A landscape with many valleys, sampled at points; each row gives a point and its height.
A ball rolls from a point to the lowest of its 6 nearest points, and stops where none of them is lower. Distance is the straight distance between rows; heights are no part of it.
Q389 height 25.3: [177 148  72  90 146 123 115  85 131 114  35 186 116 213 154 170 148 106
 118 140 141]
Q273 height 24.7: [171 106  55 179 155 130  59 126 169 160  92  95 164 186 148 105 103 131
  81  95 106]
Q113 height 12.0: [192 131  84 162 162 126  82 121 161 136  76 110 156 188 152 130 121 128
  79 100 125]
Q505 height 16.5: [ 80 144 168 102 106 132 153 183  96 139 180  99 116  74 116 122 126 140
 127 163 111]
Q220 height 16.2: [138  90  67 176 139 131  56 152 154 164 131 105 138 166 139 103  95 120
 101 109  88]
Q538 height 47.7: [ 75 154 169 119  93 138 139 192 111 148 188  81 128  73 108 112 129 143
 128 168  97]
Q810 height 20.9: [120  98 107 159 127 129  75 171 120 156 148 108 125 129 131 104 100 124
 106 126  92]
Q147 height 15.2: [114 111 114 141 126 122  89 170 116 145 158 104 126 120 126 116 102 130
 109 134  93]
Q808 height 5.3: [173 150  87 101 138 118 127  84 133 114  43 182 111 202 150 173 152 113
 130 134 145]
Q363 height 4.2: [147 139 135 125 150 122 141 105 139 103 115 138 124 150 131 149 143 136
 123 105 151]
Q370 height 19.7: [ 75 135 161  91 109 130 155 170  95 134 175 108 106  67 117 123 127 136
 139 152 117]
Q423 height 53.8: [ 74 152 180 121  96 138 157 185 110 153 204  73 129  66 105 108 128 148
 135 175  95]
Q674 height 15.3: [120 126 174 117  89 141 193  58 113 107 121 176 119 103 114 165 180 100
 179 124 184]
Q74 height 28.9: [173 126  87 166 157 113  80 126 155 144  97 100 158 164 141 104 106 135
  82 100 118]
Q762 height 16.7: [ 78 139 162 108 105 135 136 184  93 135 187  96 115  72 114 116 123 149
 133 164 105]
Q219 height 21.1: [152  91  51 184 150 126  55 137 164 164 110  93 146 184 148  90  93 130
  96  98  87]
Q493 height 48.4: [103 122 144 151 102 141  98 201 132 151 188  86 140 115 116 100 119 134
 120 161  88]
Q21 height 37.5: [189 146  89 140 161 130  84 119 161 126  51 130 154 207 157 144 134 123
  74 110 128]
Q616 height 26.9: [ 94 121 152  99 131 120 157 140  94 115 156 134 115  80 121 120 114 136
 149 131 132]
Q758 height 10.9: [162 149 126 123 155 116 133  97 144 110  94 145 123 162 135 153 143 135
 118 112 153]
Q695 height 11.2: [127 113 128 128 139 114 115 138 114 126 144 120 127 117 123 113 104 124
 118 114 125]
Q257 height 27.9: [150 108  60 171 150 126  58 138 162 161 112  99 148 168 141  98  97 133
  89 108  96]
Q556 height 29.8: [152 141 118 141 160 106 114 112 134 119 117 129 135 138 135 127 121 129
 111 101 137]
Q261 height 21.9: [ 70 130 170  87 112 134 170 168 101 132 183 103 112  57 115 115 127 134
 140 157 114]
Q158 height 7.4: [134 134 154 111 128 129 174  79 127  96 121 167 119 123 119 146 157 124
 165 117 174]
Q534 height 6.2: [159 145 127 126 152 116 140 103 142 109 111 136 124 154 130 153 138 135
 116 104 151]
Q503 height 35.2: [ 96 121 156  93 132 119 157 125 110 108 153 141 119  69 119 118 113 136
 154 125 141]
Q411 height 54.5: [102 120 133 151 104 136  84 197 124 157 182  89 140 124 125 106 105 131
 114 155  81]
Q120 height 11.4: [114 124 172 115 104 136 189  74 116 103 125 170 122  97 119 153 174 103
 177 121 176]
Q156 height 11.3: [ 93 136 150 121  95 132 117 184 104 141 184  98 123  95 114 113 115 139
 121 156  99]
Q713 height 26.7: [ 94 121 202 107  89 144 211  87 102 102 138 175 123  58 112 132 159 106
 189 133 185]
Q641 height 21.6: [146  85  49 175 145 137  45 152 173 166 134  96 139 182 143  94  94 129
 103 110  81]
Q509 height 47.9: [166 150  77  84 130 124 137  66 121 119  35 198 113 192 148 177 160 105
 138 138 148]
Q819 height 27.2: [165 126 101 156 161 109  94 123 144 137 104 107 144 156 136 111 106 132
  83 101 127]
Q472 height 33.3: [182 145 102 150 160 111  91 116 156 125  74 120 145 182 145 133 130 129
  80 107 128]
Q398 height 18.8: [163 151  95  96 132 126 139  67 123 115  43 181 109 194 142 179 163 113
 140 141 144]
Q115 height 24.3: [158 129 111 156 157 107 100 118 138 132 111 119 145 146 138 111 108 134
  99  98 123]
Q965 height 51.0: [118  99  89 179 126 144  54 185 154 163 172  96 139 158 135  95 107 130
 103 135  75]
Q533 height 20.6: [126 132 172 116  99 138 198  59 108 104 114 170 118 105 114 168 179  99
 169 128 175]
Q194 height 8.5: [134 128 150 109 115 137 178  66 134  99 109 167 116 128 123 163 171 113
 163 118 165]
Q478 height 11.7: [126  98  90 168 130 125  70 161 132 154 144  97 133 144 135  95  99 121
  97 120  91]
Q788 height 26.4: [ 82 170 186 152 101 147 137 201 133 172 200  69 151  85  95 100 105 150
 139 173  79]
Q104 height 18.1: [ 99 115 131 143 108 125  90 184 111 149 169  98 129 116 124 105 115 133
 110 139  92]
Q870 height 33.6: [178 130 105 154 164 118  96 112 154 126  90 110 152 170 142 122 120 135
  79  99 135]
Q564 height 20.2: [159 154 111 113 144 135 141  89 140 111  74 158 117 179 146 176 157 125
 129 120 151]
Q685 height 31.5: [149 138 111  98 112 134 167  56 117 113  51 174 106 157 141 182 177 118
 144 124 158]
Q920 height 19.4: [ 65 140 180  96 102 142 166 173  96 138 189  94 111  56 111 120 133 147
 138 169 121]
Q871 height 16.0: [141 123 115 155 152 108 105 125 131 134 119 114 131 131 134 110 107 130
 104 102 119]
Q94 height 23.6: [ 64 133 173  77 103 138 173 161  98 128 177 112 105  52 114 121 135 143
 146 163 118]
Q305 height 41.8: [ 73 167 195 146  96 139 150 185 123 166 199  58 136  69  87 106 113 162
 144 176  89]
Q368 height 74.4: [126  89  62 177 135 144  38 170 167 166 155  86 125 179 136  96  96 133
  97 121  76]
Q343 height 18.9: [ 96 124 148 105 123 120 144 158  95 122 160 117 110  87 125 111 110 137
 133 130 117]
Q527 height 57.7: [130 130 144 110 135 116 168  99 124  98 136 149 124 114 119 130 135 135
 149 113 168]
Q488 height 28.7: [176  95  49 180 162 129  52 123 179 162  99  88 159 197 153  92  94 136
  91  94  93]
Q403 height 10.8: [ 98 113 175 101 113 133 191  94 110 102 145 162 120  68 118 120 136 129
 175 131 164]
Q654 height 28.8: [143 136 135 111 121 136 169  72 133 105 117 159 113 144 129 168 162 123
 155 121 167]
Q463 height 8.0: [115 115 125 130 125 112 102 172 110 143 155 116 126 115 126 105 104 128
  99 127 104]
Q996 height 15.0: [180 148  74  93 139 117 124  76 129 113  35 191 117 199 153 172 149 106
 125 142 140]
Q940 height 11.6: [153 143 126 131 158 107 135 109 140 106 113 134 129 143 131 133 126 132
 115 101 150]
Q603 height 69.3: [120 128 156 108 134 121 173 100 128 102 132 156 121 106 112 135 135 126
 155 111 159]
Q737 height 12.2: [125 116 109 144 135 112 103 155 116 143 137 110 128 117 130 106 104 135
 102 122 107]
Q95 height 12.1: [125  96  88 163 128 129  61 164 140 159 142 102 138 148 130  99 104 122
 101 117  87]
Q53 height 57.8: [130 126 134 127 147 103 122 127 115 117 136 128 126 112 130 115 106 136
 120 108 136]
Q51 height 24.5: [ 86 155 179 152  95 148 135 197 126 156 205  75 140  91 101 106 115 149
 130 178  83]
Q394 height 41.0: [150 141  97  97 113 129 150  65 122 119  55 187 101 167 142 178 173 106
 140 139 151]
Q203 height 54.0: [196 141  86 155 160 128  77 120 167 127  68 120 158 202 154 133 136 126
  75 104 127]
Q536 height 39.7: [161 138 104 100 123 132 156  76 128 116  53 177 107 180 140 183 176 120
 140 136 154]
Q818 height 19.5: [ 69 142 176  89 106 138 174 172  90 137 186  94 107  61 118 121 131 150
 136 162 115]
Q905 height 18.6: [148 142 132 116 138 130 151  86 134 104 105 153 120 150 130 162 155 132
 142 116 161]
Q847 height 8.6: [152 142 125 119 144 124 150  97 136 107  98 149 120 162 133 158 154 128
 133 110 155]
Q722 height 8.8: [139 135 148 120 148 120 155  97 128 104 125 140 125 129 130 137 122 127
 141 116 155]
Q388 height 60.1: [131  85  52 184 141 145  43 165 171 168 146  90 131 180 143 107  85 133
 106 120  73]
Q936 height 35.6: [133 136 133 103 108 140 180  57 120 114  67 184 102 137 132 184 180 106
 161 128 166]
Q704 height 30.4: [109 124 126 147 113 130  97 202 116 157 171  95 135 114 119 103 107 133
 111 153  86]
Q647 height 34.1: [102 132 147 146 103 135 105 197 121 148 180  84 137 105 120 108 121 135
 120 162  86]
Q475 height 14.3: [ 87 129 154  99 113 120 136 175  94 125 169 109 116  79 122 112 119 142
 130 149 114]
Q957 height 8.2: [115 116 122 126 132 112 109 164 107 133 153 115 126 109 129 110 103 134
 116 125 109]
Q673 height 12.8: [104 113 129 133 123 116 101 172 103 137 155 111 122 105 124 114 112 134
 108 132 105]
Q72 height 42.1: [129 132 144 119 138 117 158 107 127 102 134 143 127 114 120 136 127 128
 143 112 157]
Q845 height 43.5: [115 109 112 162 114 131  72 193 124 158 170  96 134 130 124 101 105 128
 111 136  82]
Q660 height 70.3: [113 101  94 170 120 143  55 191 148 160 171  92 138 149 126 104 102 129
 108 139  84]
Q374 height 8.9: [123 128 155 115 110 135 184  70 123 112 128 165 116 110 117 160 170 116
 163 121 177]
Q781 height 12.5: [ 97 122 133 111 124 116 128 157 104 132 159 120 116  91 117 112 108 129
 121 133 118]
Q929 height 13.3: [169 148  95 101 143 131 131  88 136 108  57 167 123 195 146 178 163 121
 126 136 142]
Q743 height 15.4: [ 92 130 149 114 110 134 127 183 100 139 180 100 122  95 118 110 111 133
 118 152 101]
Q101 height 7.8: [102 119 166  95 124 128 190 103 116 106 152 156 121  70 116 121 130 127
 172 126 161]
Q922 height 58.4: [105 124 137 160 108 145  84 200 136 153 190  85 150 116 121  99 113 137
 116 157  83]
Q315 height 17.3: [143  89  53 180 149 128  54 145 163 169 125  97 146 175 142  96  89 125
  96 103  86]
Q795 height 36.5: [105 117 186 103 100 144 202  76 114 106 139 171 130  60 108 133 156 114
 188 129 168]
Q754 height 21.7: [186 151 102 135 157 122 105 116 153 113  65 134 136 193 153 153 142 133
  93 108 135]
Q672 height 19.0: [ 82 130 157  89 116 130 154 162  95 120 176 115 117  70 118 121 121 146
 143 146 121]
Q171 height 23.0: [176 152 108 113 153 126 131 104 143 108  69 151 122 191 145 171 157 125
 114 112 152]
Q573 height 14.9: [ 99 125 134 110 132 112 135 154 105 123 149 124 118  92 122 114 110 133
 129 127 123]
Q441 height 23.4: [119  92  82 177 122 139  50 172 157 163 151  99 139 158 138 100 100 127
 107 128  80]
Q981 height 28.6: [ 76 122 166  80 121 127 159 161  97 116 172 125 112  60 115 115 117 132
 155 155 121]
Q379 height 3.1: [134 139 142 111 109 137 173  64 121 110  83 170 110 138 127 183 186 117
 159 119 169]
Q501 height 7.0: [130 120 110 141 143 106  99 142 117 134 135 115 131 127 131 103 102 129
 104 111 119]
Q322 height 22.4: [154 152 114 103 131 130 147  77 136 113  68 170 108 176 138 186 165 121
 137 129 153]
Q154 height 5.9: [109 114 203 112  88 148 209  71  99 104 128 178 127  63 105 145 168 100
 197 132 182]
Q809 height 11.1: [123 122 161 108 124 127 180  83 123  97 133 157 122 102 117 143 151 119
 170 120 169]
Q510 height 26.6: [175 155 113 134 159 123 113 109 147 117  84 135 132 183 145 157 141 132
  98 110 149]
Q745 height 20.5: [ 85 150 167 157  97 140 120 203 124 158 201  75 140  94 110 100 118 150
 129 175  82]
Q442 height 14.5: [112 127 176 104 110 129 189  79 118 106 138 163 127  97 114 144 151 112
 181 124 183]
Q740 height 43.6: [ 85 151 175 137  95 139 138 201 115 156 197  71 140  93 110 109 115 146
 128 177  90]
Q489 height 15.1: [122  93  82 170 122 134  58 171 145 158 148 106 130 152 139 100  96 123
 101 117  85]
Q183 height 19.2: [106 114 161  97 132 122 168 109 118  99 141 151 123  78 114 127 118 129
 161 122 152]
Q337 height 70.4: [133 127 138 118 149 105 144 117 120 112 136 127 122 117 131 124 108 132
 138 108 143]
Q447 height 28.3: [ 95 120 200  92  94 146 208  92 104 111 147 172 122  40 104 125 148 101
 192 144 171]
Q572 height 31.6: [149 138 126 105 116 135 167  72 121 110  75 170 104 154 133 184 181 110
 148 131 169]
Q764 height 32.2: [ 71 121 177  78 112 140 186 135 104 114 166 138 112  38 113 122 131 131
 163 151 132]
Q875 height 28.2: [107 121 213 114  82 143 203  71  98 107 133 179 122  60 104 152 166  94
 188 135 185]
Q730 height 35.4: [110 104 101 162 120 127  72 179 131 157 162 103 134 131 126 108 105 125
  98 126  89]
Q615 height 15.9: [ 83 134 162 100 116 129 149 176  91 130 181 102 108  72 116 114 128 135
 133 160 106]
Q212 height 28.0: [ 94 148 160 167 105 153 111 206 140 160 204  79 156 110 101  94 108 151
 125 176  80]
Q76 height 23.7: [187 154  86 111 152 122  92 113 148 117  35 162 128 214 158 166 138 114
  94 129 136]
Q659 height 39.3: [167 130  90 164 154 112  85 116 153 133  92 103 152 166 138 117 110 129
  82  93 126]
Q401 height 22.1: [146 146 138 118 134 128 165  83 136 106 112 150 115 144 133 162 154 127
 150 119 163]
Q729 height 53.5: [138 128 124 135 150 101 137 115 128 116 121 124 131 124 131 124 114 132
 114 104 134]
Q485 height 19.8: [143 105  87 162 140 108  73 142 147 152 121 104 142 151 138 104  97 129
  93 103 107]
Q868 height 33.7: [156 144  84  83 118 127 153  54 124 109  38 187 107 184 156 181 163 102
 142 145 150]
Q179 height 18.7: [175 149 102 114 148 134 116 102 144 114  62 154 119 197 150 174 145 127
 113 116 147]
Q483 height 29.1: [ 96 141 153 144  93 142 118 194 114 150 191  81 142  96 111 108 118 146
 122 170  92]
Q749 height 25.5: [ 85 123 154  87 117 128 160 145 103 115 165 123 110  74 120 114 129 138
 141 140 131]
Q134 height 19.6: [163 142 118 117 151 129 145  93 142 108  82 150 124 166 143 165 159 140
 130 118 159]
Q772 height 14.1: [ 83 114 169  78 111 131 187 131 105 111 159 141 108  50 116 117 127 140
 166 151 142]
Q295 height 22.3: [190 150 101 140 164 125 101 112 150 120  62 135 143 194 159 151 138 129
  81 114 133]
Q2 height 32.7: [140 139 116  95 107 133 167  57 117 120  57 179 102 157 135 187 178 105
 150 131 158]
Q342 height 21.0: [ 98 117 129 121 125 118 117 173 102 136 158 111 119  94 123 113 107 134
 119 130 108]
Q139 height 6.6: [ 90 122 172  88 118 138 185 122 109 108 154 154 111  53 114 117 124 129
 170 141 150]
Q867 height 12.6: [117 123 180 113  95 140 194  71 117 103 130 170 124  90 117 153 175 102
 182 129 182]
Q640 height 20.3: [109 116 171 100 121 132 190  92 122  98 137 158 125  76 116 129 145 122
 181 124 160]
Q229 height 19.9: [184 153  94 118 151 133  98 112 146 117  49 156 123 207 152 161 142 126
  96 120 136]
Q524 height 37.6: [119 127 149 114 148 112 161 108 120 108 143 142 124  97 122 126 116 131
 144 120 145]
Q916 height 29.6: [151 142 119 104 124 133 162  73 125 116  68 174 115 164 130 183 173 115
 145 128 159]
Q596 height 46.5: [ 66 123 165  73 113 142 177 154  98 115 164 127 110  45 114 118 129 137
 155 149 129]
Q255 height 6.3: [ 92 112 174  91 115 132 185 106 109 101 149 160 124  62 111 121 130 122
 177 132 161]
Q665 height 3.3: [120 120 126 126 138 109 116 143 109 132 147 121 123 115 122 107  99 137
 113 113 116]
Q882 height 32.6: [155 122 105 168 152 110  98 122 138 133 101 110 142 154 138 106 106 129
  96  98 119]
Q281 height 9.1: [111 122 165 104 121 131 182  83 119  95 139 163 120 102 118 145 154 122
 169 120 170]
Q900 height 6.7: [142 142 140 117 139 118 168  89 136 102 123 154 123 129 120 150 145 130
 149 111 161]
Q528 height 8.1: [143 141 137 122 151 112 138 101 132 105 129 139 132 131 132 132 130 137
 131 104 154]
Q198 height 11.9: [143 139 137 129 149 110 138 103 130 111 130 129 122 135 131 133 120 141
 125 101 145]
Q942 height 23.5: [182 145  99 137 165 124 100 113 149 116  77 127 143 190 150 140 133 132
  90 112 142]
Q710 height 21.3: [187 154  98 131 157 121 106 112 151 112  68 140 129 196 156 156 140 130
 102 122 139]
Q864 height 24.8: [100 141 155 155  99 145 102 201 123 160 190  80 142 105 115 102 116 138
 121 167  83]
Q209 height 78.3: [183 148  88 104 148 125 113  94 139 113  43 170 119 203 151 175 151 120
 106 129 136]
Q646 height 9.8: [133 111 103 156 138 105  84 144 119 145 134 108 140 131 126 104 105 128
 100 104 109]
Q268 height 12.3: [113 124 177 106 101 134 195  75 111 102 134 166 123  94 113 153 161 112
 181 128 178]
Q228 height 28.4: [146  86  39 181 149 136  38 156 178 172 124  90 141 188 150  87  96 141
  99 102  79]
Q163 height 11.5: [156 138 128 133 156 115 125 109 141 114 101 130 131 154 136 131 131 136
 108 103 141]
Q517 height 19.1: [151 102  78 176 150 119  70 137 144 149 119 105 143 156 147 103 101 128
  91  96 108]
Q422 height 15.5: [159 152  98  97 133 126 142  81 129 117  59 173 107 179 140 181 153 118
 137 133 148]
Q230 height 34.7: [ 88 117 198  82  98 143 201  97 107 105 148 166 117  33 110 116 141 118
 192 145 173]
Q482 height 14.6: [138  93  73 172 143 121  69 146 144 156 127  96 136 152 136  96  97 126
  95 109  91]
Q112 height 58.9: [112 106 107 167 112 140  64 188 142 162 171  96 140 141 126  95 107 130
 113 145  79]
Q340 height 58.3: [113 113 124 169 103 151  71 199 152 154 183  90 144 130 115  94 113 129
 116 155  84]
Q766 height 18.5: [ 90 120 146 106 119 124 123 170  98 135 163 117 114  80 123 119 117 134
 130 138 115]
Q587 height 54.1: [147 138 141 116 128 132 165  78 132 103  96 160 118 141 131 164 168 119
 149 119 167]
Q898 height 27.6: [100 120 208 105  84 148 216  80  99 105 144 177 126  43 110 134 151 103
 195 140 181]
Q507 height 17.8: [131  93  58 179 143 139  53 158 158 169 133  92 136 174 145  98  96 124
  99 110  91]
Q249 height 16.6: [111 115 190 111  97 138 202  73 108 106 131 167 120  73 109 145 168 103
 188 131 182]
Q906 height 20.7: [173 152 109 124 158 127 118 110 143 107  74 144 125 183 146 157 146 132
 108 117 148]
Q167 height 24.9: [190 148  87 134 156 126  83 112 156 122  57 136 143 199 158 153 134 130
  85 109 131]
Q31 height 25.8: [186 136  99 153 160 124  88 121 157 124  73 115 151 182 144 128 126 124
  84 107 132]
Q973 height 25.0: [150 112  88 173 147 114  74 129 142 149 110 106 142 153 131 104 100 128
  95  96 107]
Q446 height 14.8: [133  94  78 173 136 129  52 159 148 160 151 100 135 160 138 100  92 128
  97 115  86]
Q851 height 1.3: [ 97 147 161 158 100 140 115 205 131 164 190  72 144 102 111  99 118 143
 125 173  80]
Q662 height 38.4: [122  95  93 168 124 132  71 185 139 164 158  96 127 147 123 102 103 129
 104 128  82]
Q236 height 24.0: [161 108  77 170 155 120  75 125 144 146 104 101 144 162 137 101 102 128
  93 104 106]
Q397 height 35.0: [161  97  52 182 156 122  55 128 166 163 102  91 155 177 146  95  98 124
  85  97  92]
Q480 height 14.7: [153 147 104  98 118 129 158  74 126 114  62 170 104 166 141 175 167 116
 143 139 154]
Q26 height 24.6: [ 87 134 150 127 103 138 122 187  98 146 185  95 133  91 111 106 116 137
 118 159  94]
Q765 height 22.0: [182 114  65 168 159 127  67 115 175 143  79 101 166 190 151 104 113 125
  76  94 116]
Q750 height 17.2: [141 118 102 153 149 110  89 137 133 132 129 108 132 138 131 109  93 124
 100 104 116]
Q613 height 21.5: [ 96 119 184  97 110 138 200  91 111 103 149 159 124  54 111 121 138 120
 193 140 168]
Q857 height 6.0: [151 151 125 124 149 115 147  91 142 102 109 147 127 154 131 154 137 133
 133 101 153]
Q173 height 25.4: [170 137 107 144 164 112  99 119 149 124  98 123 145 163 146 124 121 130
  88 104 138]
Q366 height 17.5: [161 143 126 144 155 111 113 116 133 117 112 117 136 149 139 116 115 138
 100  96 135]
Q42 height 26.2: [ 97 148 161 159  95 144 114 200 136 159 201  77 148 101 103  99 116 144
 121 175  76]
Q537 height 27.4: [ 80 115 179  83  99 147 202 112 100 110 157 161 119  37 108 120 130 125
 180 151 153]
Q428 height 38.1: [149 142 122 112 130 136 158  78 130 106  88 158 113 166 142 176 166 125
 142 126 160]
Q627 height 24.1: [110 117 194 112  91 140 205  73 106 108 128 170 128  72 109 144 167 104
 191 138 183]
Q742 height 12.4: [ 85 140 167 128  99 129 131 195 107 144 197  87 126  87 111 115 123 146
 125 172  95]
Q705 height 24.4: [128  96  68 174 132 133  58 168 159 167 153 100 135 164 134  99  96 130
 106 121  88]
Q540 height 29.5: [104 143 153 163  99 148 107 202 127 156 194  81 150 112 117  91 113 143
 115 170  76]
Q982 height 17.7: [114 130 161 107 129 126 177  93 118  97 144 152 123  87 119 128 133 128
 165 125 164]
Q796 height 41.2: [139 131 129 122 153 107 138 109 128 114 127 129 130 122 127 123 117 133
 136 103 141]
Q574 height 58.2: [103 122 136 169 105 153  86 209 150 157 189  83 143 128 117  91 108 140
 123 164  77]
Q666 height 19.3: [140  91  59 178 142 135  52 153 165 171 145  97 137 174 137  95  90 134
 100 114  81]
Q835 height 5.6: [154 147 138 119 150 115 152  94 137 101 111 150 120 145 131 151 148 137
 130 102 157]
Q301 height 17.9: [139 127 118 140 152 106 108 125 126 125 121 118 135 133 130 112 103 131
 105 104 126]
Q650 height 12.9: [131 109  87 161 135 124  68 152 135 156 137 107 135 147 134  99  98 126
  99 103 100]
Q174 height 47.1: [115 122 178 106 109 138 196  81 123 103 140 171 125  69 113 133 148 114
 187 130 177]
Q429 height 30.8: [159  86  34 182 156 144  41 137 178 174 114  92 148 199 151  93  96 131
  92 103  83]
Q347 height 38.2: [130 128 152 108 106 137 180  67 118 116  94 165 114 130 125 179 178 101
 165 123 172]
Q83 height 33.2: [118  91  79 179 121 140  53 182 160 162 164  97 140 164 139 103  96 124
 112 130  87]
Q468 height 29.0: [104 123 155  92 131 117 170 118 119 104 150 144 124  82 121 114 117 124
 162 127 148]
Q232 height 25.6: [115 115 120 150 114 134  81 178 121 153 166 101 130 128 126 106 109 133
 109 142  96]
Q888 height 22.2: [191 147  95 128 160 131  91 114 154 119  60 137 146 209 154 155 143 124
  84 112 129]
Q24 height 10.5: [112 124 130 121 141 100 124 136 103 123 138 123 125 110 132 119 102 131
 124 112 129]
Q69 height 29.9: [140 128 118 134 150 108 118 127 121 116 129 124 134 126 137 117 100 134
 113 101 132]
Q588 height 2.1: [187 145  64  79 134 106 123  51 116 110  19 202 118 205 161 152 151  91
 134 145 147]
Q785 height 26.0: [110 128 152 102 130 121 162 109 110 100 145 143 130  90 118 112 113 131
 156 114 144]
Q612 height 22.5: [ 90 123 162  84 131 124 174 124 111 101 160 147 116  65 116 120 121 128
 159 134 146]
Q426 height 61.2: [150 139 133 110 130 131 159  81 129 103  95 158 108 148 135 169 168 119
 148 125 169]
Q919 height 15.6: [100 121 129 129 115 119 102 184 103 142 166 100 127 113 118 115 111 135
 112 142 101]
Q6 height 27.3: [ 74 157 185 165  99 146 138 201 144 170 204  64 150  81  86  94  97 155
 135 172  74]
Q521 height 28.5: [ 72 129 169  78 107 139 174 166  99 126 177 115 108  46 108 123 131 144
 145 152 124]
Q288 height 13.0: [118 104  95 155 128 123  69 168 131 152 140 107 137 131 125 104  98 122
 104 113 103]
Q318 height 54.2: [128 125 147 111 100 140 183  59 115 115  97 177 111 128 125 176 189 106
 166 120 180]
Q863 height 22.6: [ 95 127 144 130 106 129 115 187 109 146 185  96 120 109 120 114 114 141
 120 154  96]
Q191 height 13.2: [133 103  94 167 142 115  82 144 130 151 132 107 133 143 123 109  96 124
 101 113 100]
Q678 height 51.5: [ 78 125 159  79 119 128 179 138 104 111 159 136 115  52 116 115 127 136
 164 139 135]
Q602 height 11.8: [ 79 119 179  76 102 139 197 123 103 110 159 153 116  44 106 120 127 129
 167 153 149]
Q233 height 21.2: [175 147  79  96 137 126 120  82 139 112  37 181 116 203 150 171 149 114
 123 135 140]
Q508 height 20.4: [159 134 117 146 157 108 108 115 139 129 113 114 139 151 137 124 109 132
 100  98 130]
Q180 height 39.8: [137 135 133 113 116 139 172  71 134 106  92 168 110 148 127 169 172 117
 153 121 162]
Q409 height 12.7: [108 123 150  98 139 116 154 135 110 111 152 138 119  85 121 117 112 140
 139 115 136]
Q620 height 27.8: [ 78 161 188 159  99 151 147 195 131 166 202  60 145  83  95 100 115 155
 137 173  80]
Q951 height 7.6: [128 137 167 112 120 132 184  79 124 104 125 169 125 114 119 151 160 113
 173 116 170]
Q3 height 34.0: [177 143  75  83 124 119 137  56 117 109  28 196 116 196 154 163 155  92
 137 142 143]
Q701 height 16.1: [172 153  99 108 146 130 129  96 135 115  59 159 116 187 153 178 156 124
 119 128 152]
Q119 height 48.9: [ 87 117 152  88 122 126 172 136 103 116 156 129 111  63 120 114 120 135
 156 141 128]
Q99 height 6.5: [ 87 116 180  87 118 140 192 115 112 107 156 156 124  56 114 124 132 134
 178 137 156]
Q258 height 23.1: [121 106 110 146 126 119  87 160 121 148 146 108 130 117 127 108  97 123
 103 121 106]
Q585 height 21.8: [183 126  77 165 165 117  70 119 164 143  83 102 157 186 145 118 121 133
  75 100 124]
Q80 height 57.6: [104 123 130 162 103 148  79 205 135 156 185  87 145 126 116 100 116 135
 120 157  83]
Q189 height 30.0: [179 155  93 118 153 126 107 105 144 107  52 159 123 205 151 170 150 130
 106 126 141]
Q817 height 20.8: [167 145 116 136 158 113 123 109 143 117  97 121 133 166 142 141 133 133
 106 107 146]
Q117 height 40.9: [108 123 180 110 101 139 195  77 112 105 133 165 129  68 109 138 151 111
 185 129 174]
Q204 height 21.4: [115 126 194 109  84 144 206  71 102 106 127 181 117  77 108 152 182  97
 188 128 194]
Q902 height 27.7: [ 75 163 183 171 106 146 147 198 142 173 206  61 151  65  87  93  99 166
 144 179  68]
Q43 height 24.2: [173 113  78 176 154 121  72 121 161 149  96  98 148 175 141  99  97 128
  85  97 112]
Q589 height 17.6: [110 123 145 107 147 110 147 128 111 109 143 134 124  89 127 123 111 131
 139 115 140]
Q682 height 28.1: [ 85 151 176 167 101 156 123 203 136 163 194  64 154  94  95  96 105 160
 135 175  72]
Q329 height 27.5: [177 126  93 168 163 117  82 120 157 135  84 108 159 181 146 116 116 130
  81 100 125]
Q160 height 11.0: [182 155  66  87 142 111 115  70 121 112  25 193 111 217 151 159 149 102
 131 147 135]
Q65 height 31.0: [170 149 123 126 152 129 130 100 143 110  84 145 128 176 144 159 146 135
 117 108 149]
Q797 height 17.4: [ 70 146 179  96 106 136 159 176  97 136 192  87 118  58 110 118 134 149
 138 174 110]
Q202 height 14.2: [166 148 110 148 161 113 115 108 151 118  91 127 140 168 146 138 133 140
  99 100 141]

Where does a ball stop that starts at each point below?
Q174 -> Q363
Q442 -> Q363
Q273 -> Q478
Q388 -> Q478
Q749 -> Q665
Q488 -> Q478
Q167 -> Q808
Q120 -> Q363
Q674 -> Q363
Q397 -> Q478
Q94 -> Q475

Two balls start at each pair of points below. Name the first point that both come to, or write none.
Q295, Q906 -> Q179
Q942, Q870 -> none
Q654, Q809 -> Q158
